Each scene shows the same named points in several views. A view is turned or mirrored, and shifted as a whole, has a little noise and may leave points out.

Scene 1
View 1
<126>: -5 -30 6 -22 14 0 4 -3 18 2 31 -8 -4 2 -2 9 -11 -7 16 7 -26 -6 -10 -2 -9 31 -19 -8
<161>: -17 17 -1 -14 13 10 0 -10 9 3 6 8 0 1 -3 7 -15 4 11 0 -15 -4 -9 19 3 8 -6 -19
<175>: -10 14 5 -21 5 3 -3 -5 10 -5 5 10 -4 -1 -6 -6 -5 16 -8 -3 -12 -13 -1 21 2 11 -7 -8
<54>: -9 -2 7 -20 11 -15 -13 -23 18 4 11 -12 11 5 1 16 -38 7 2 -1 1 1 3 -6 -13 14 -17 5
<284>: -8 -9 11 -13 2 -8 0 -17 13 -6 14 -7 2 -7 -6 0 -9 -9 9 10 -9 -18 1 0 1 24 -16 12
<151>: -9 4 -3 2 -11 26 -2 1 2 12 19 14 4 11 -13 4 18 -25 7 10 -18 -47 -10 37 15 9 -9 -5
<164>: -12 5 7 -12 -5 13 -16 -2 4 18 13 13 11 14 -9 7 -1 9 -20 -4 -10 -38 -6 29 -3 6 3 12
<230>: -4 -8 0 -8 10 5 -21 -20 15 15 27 1 16 30 7 35 -24 -6 17 -2 2 -6 7 -2 -11 1 -19 -15
<155>: 1 5 9 -21 -4 3 -18 -7 12 -3 16 18 4 16 -2 2 3 24 -21 -11 -1 -23 16 16 -6 4 -6 1
<192>: 11 -1 3 -24 -14 -19 -3 -3 16 -9 10 -4 -2 0 -12 -11 -6 6 -25 1 -4 -30 9 20 -4 21 -31 10
<218>: 1 -15 14 -25 7 -20 -14 -21 22 -9 19 -7 5 7 4 10 -22 14 -3 -2 3 -2 17 -15 -15 19 -20 8
<253>: -7 -2 12 -19 6 -1 -5 -13 13 -11 16 8 -2 1 0 0 0 11 2 -2 -9 -10 9 4 -1 15 -8 -2
<201>: -4 -2 3 -11 1 -1 -11 -15 13 3 18 1 7 11 -2 13 -11 -5 5 3 -4 -18 5 7 -2 11 -17 -1
<270>: -28 -24 19 -12 18 33 0 -1 5 11 32 18 0 -1 0 7 19 0 20 4 -36 -22 -17 4 -1 24 24 2
<80>: -9 18 4 -24 -17 -2 -10 9 4 16 -5 9 5 1 -20 -14 -6 23 -53 -7 -11 -50 -13 46 -5 13 -1 25
<47>: 5 13 19 -33 -19 -17 -12 -3 11 -19 -1 16 -5 -7 -12 -32 15 42 -58 -12 1 -41 22 25 -4 19 -4 32
<245>: -1 12 -5 -13 2 7 -8 -6 12 1 14 9 1 15 -2 8 -8 4 1 -3 -7 -13 3 23 2 4 -19 -21
<4>: -12 22 6 -18 6 -4 1 -15 11 -15 -1 6 -4 -9 -3 -7 -9 11 2 1 -7 -5 6 12 5 11 -11 -8
<266>: -1 -11 12 -21 1 -1 -1 -4 15 -11 20 8 -7 0 -4 -7 8 9 -5 0 -15 -20 6 9 -2 23 -12 1
View 2
<192>: -2 35 3 -5 -14 9 14 11 -3 0 -15 -6 3 3 -28 -7 8 15 -7 22 4 -10 5 15 0 -9 -11 -19
<151>: -26 -2 10 -24 -15 -4 2 0 -10 10 27 7 6 19 -19 -3 9 1 1 26 -4 11 16 12 -6 2 9 37
<126>: 15 -4 -2 -4 -23 14 23 5 13 -1 9 11 6 3 -17 -2 -18 -13 -26 -18 3 -21 29 3 -3 -12 -12 7
<164>: -3 4 9 -25 -10 11 -19 10 -12 8 0 3 5 8 -14 -13 9 -7 -6 18 2 11 -13 9 1 8 6 5
<47>: -10 45 18 -8 -11 15 -11 2 3 10 -29 -6 -3 -1 -25 -24 31 13 4 43 -15 -7 -28 18 12 17 -27 -47
<80>: -28 12 15 -23 -14 1 -18 17 -16 7 -18 -14 16 -8 -23 -20 21 0 -4 28 7 6 -31 26 1 16 -4 -21
<175>: 6 -4 15 -4 -19 7 7 -7 -9 2 -2 9 -2 10 -22 -10 10 -8 -12 26 -1 -12 -6 7 5 -8 -3 -10
<245>: 16 -7 11 -8 -15 5 11 -4 -19 0 -1 3 -9 17 -23 3 2 -2 -11 27 9 -3 6 2 1 -14 7 8
<218>: 41 32 -3 2 -6 29 11 11 3 -4 -11 17 -5 12 -16 -6 -5 -4 -16 0 1 -17 9 -8 7 -24 -4 -20
<230>: 46 6 -3 -13 -1 22 2 11 -17 -2 3 16 -9 23 -12 8 -13 -8 -15 2 14 4 18 -12 0 -23 21 20
<284>: 6 25 -1 0 -12 16 16 7 7 0 14 21 11 11 -20 -12 1 -7 -9 3 -6 -17 14 4 0 -24 0 -2
<54>: 38 16 -3 2 -6 22 9 16 -10 -6 -6 18 5 10 -17 -6 -7 -14 -18 -2 12 -14 1 -5 4 -32 12 -14
<270>: -1 -20 11 -21 -17 17 -10 -11 20 15 31 28 5 13 -3 -18 -2 -32 -17 -7 -22 -6 13 -1 4 15 -10 27
<201>: 18 15 3 -10 -8 15 7 7 -7 0 5 14 0 17 -18 -3 -2 -2 -9 10 3 -3 11 -1 1 -18 8 7
<266>: 6 14 9 -6 -17 14 10 -4 11 5 2 10 -4 11 -20 -9 5 -2 -10 15 -10 -12 12 5 4 -1 -16 -5
<253>: 19 11 10 -2 -13 18 8 -7 3 4 2 17 -6 16 -18 -9 5 -6 -11 17 -9 -13 7 -2 7 -12 -6 -6
<155>: 19 16 12 -14 -8 18 -9 0 -8 7 -13 5 -13 15 -17 -7 11 3 -6 30 -5 2 -6 1 9 5 -5 -8
View 3
<201>: -2 16 -9 -6 -14 -14 -14 12 5 6 -9 1 0 14 15 -4 11 25 1 13 2 -10 12 6 4 -9 13 4
<47>: -17 -9 -29 -3 27 -34 -3 1 -12 -9 -11 16 18 -23 -6 -1 -39 -7 9 -21 -20 3 -18 30 -28 -15 -13 0
<175>: -16 6 -32 -3 -6 -9 2 9 2 1 -9 -1 -11 4 19 -1 1 0 8 2 -4 -9 5 8 -6 -3 11 -5
<4>: -19 6 -38 -14 -18 -7 4 12 -1 0 -8 3 -8 9 25 -9 -2 8 12 8 2 -15 5 11 -7 -7 13 -7
<270>: -10 29 -15 -6 28 13 -10 8 15 7 -22 -31 -1 -9 39 23 13 21 -16 26 1 -16 2 -16 -2 16 36 -7
<164>: -11 12 -3 6 10 -19 -4 5 12 3 -11 -11 -1 -10 8 9 0 3 0 -5 -14 -1 2 -8 15 -13 13 4
<151>: -2 24 -17 -7 -1 -32 -4 14 19 17 -29 -32 -30 -17 11 23 8 22 3 14 3 1 6 -5 21 -9 15 2
<54>: -13 11 -5 -2 -24 3 -14 13 2 3 19 24 19 29 17 -16 14 18 -1 5 -3 -12 18 6 -2 -5 15 -1
<192>: -6 8 -22 -6 -6 -33 -12 16 -1 10 -1 16 3 1 -5 6 -6 14 4 -3 -1 5 6 26 -16 -5 -8 1
<230>: 7 19 8 6 -24 -2 -21 7 8 1 -12 0 1 36 17 -16 31 29 -2 16 1 -19 23 -3 15 -10 21 13
<161>: -16 13 -29 -4 -19 0 4 13 7 3 -7 -7 -18 13 28 -2 15 5 8 10 1 -15 13 -4 7 -2 21 -7
<126>: -5 29 -20 -3 -6 4 -18 24 8 16 5 4 2 20 22 17 27 25 -14 21 13 -8 23 7 -18 26 17 -6
<253>: -8 11 -25 -9 -2 -5 -10 8 -1 -1 -13 2 4 10 23 -7 1 19 2 13 1 -16 6 12 -13 -1 15 -1
<218>: -4 11 -8 -7 -12 -1 -22 11 -6 -1 4 24 27 27 16 -18 6 28 -4 12 1 -16 12 19 -19 -3 10 4
<80>: -23 1 -15 7 15 -34 4 9 8 6 6 2 -1 -27 -8 20 -17 -17 7 -26 -23 16 -5 2 8 -14 -3 -3
<284>: -11 20 -19 -21 -11 -11 -13 20 4 15 2 6 9 3 20 2 2 34 -2 19 8 -8 8 13 -8 -2 13 -4
<245>: -3 11 -23 5 -17 -16 -3 9 6 1 -18 -6 -22 17 12 -3 15 7 8 5 0 -10 14 5 5 -6 11 5
View 4
<266>: 16 7 14 -8 10 10 13 -10 9 -24 3 -20 -9 -2 -4 -5 -22 -10 -3 -18 -3 11 -13 -27 -8 -11 22 13
<175>: 9 8 1 -9 8 21 0 -14 15 -10 4 -23 -17 -8 -3 -9 -7 -9 -2 -24 7 -2 -3 -14 -9 -22 16 13
<270>: 7 34 -2 -14 25 26 28 -15 3 13 33 -32 -9 4 -1 -1 -31 2 7 -3 -11 20 -1 -23 -4 -23 67 4
<54>: 10 26 6 13 26 30 -5 -1 38 -17 -13 -26 -4 12 -10 -4 -16 5 17 -9 -10 -16 -19 4 -27 -20 5 1
<4>: 9 2 -5 -6 11 24 -9 -14 15 -10 -7 -35 -9 -5 -6 -8 -13 -6 -2 -17 12 -6 -2 -12 -9 -28 9 15
<284>: 23 17 7 0 21 14 6 -2 13 -16 -1 -41 -3 12 -13 2 -26 5 3 -3 -9 9 -12 -12 -16 -26 8 14
<230>: 5 29 6 19 18 35 -2 3 25 -4 1 -8 3 34 0 -5 -27 11 8 -30 -26 -21 -8 8 -17 -22 21 -10
<218>: 12 16 15 13 24 21 1 -3 34 -30 -21 -23 3 13 -8 -6 -25 -3 15 -5 -11 -10 -27 -12 -23 -8 10 1
<151>: 26 18 4 -13 -2 10 14 -2 -14 7 37 -17 -20 20 -5 -1 -13 10 -13 -36 -14 17 19 -12 -3 -37 26 12
<161>: 5 17 -9 -3 15 34 -5 -11 18 4 11 -30 -11 -1 0 -5 -15 0 -4 -27 2 -10 1 1 -8 -32 19 10
<80>: 25 17 18 -22 -4 -4 12 -12 15 -17 17 -3 -53 -18 -15 -11 38 -4 14 -28 8 13 1 -19 -22 -20 6 18
<155>: 9 6 13 -3 2 12 4 -10 15 -20 -5 0 -16 7 -2 -14 -2 -7 11 -29 -1 -5 -5 -25 -13 -8 25 2
<201>: 15 19 8 5 14 20 2 -1 17 -12 2 -20 -6 20 -6 -4 -20 6 3 -20 -14 -3 -7 -5 -15 -22 13 4
<126>: 14 35 10 0 31 32 19 -5 25 -14 17 -38 1 -3 1 7 -44 -5 -9 -14 -21 9 -28 3 -13 -19 20 11
<47>: 22 -11 25 -21 -6 -15 7 -17 12 -42 -17 -4 -35 -19 -14 -18 24 -18 18 -14 22 14 -11 -51 -17 0 10 18
<253>: 9 8 4 -1 15 20 2 -11 15 -16 -6 -25 -2 4 -4 -7 -24 -5 3 -13 0 -2 -10 -20 -10 -16 24 8

In a view up to two points have been moved. Name them for each view, in the order of its rows, or write none.
view 1 => <126>
view 2 => none
view 3 => <54>
view 4 => <266>
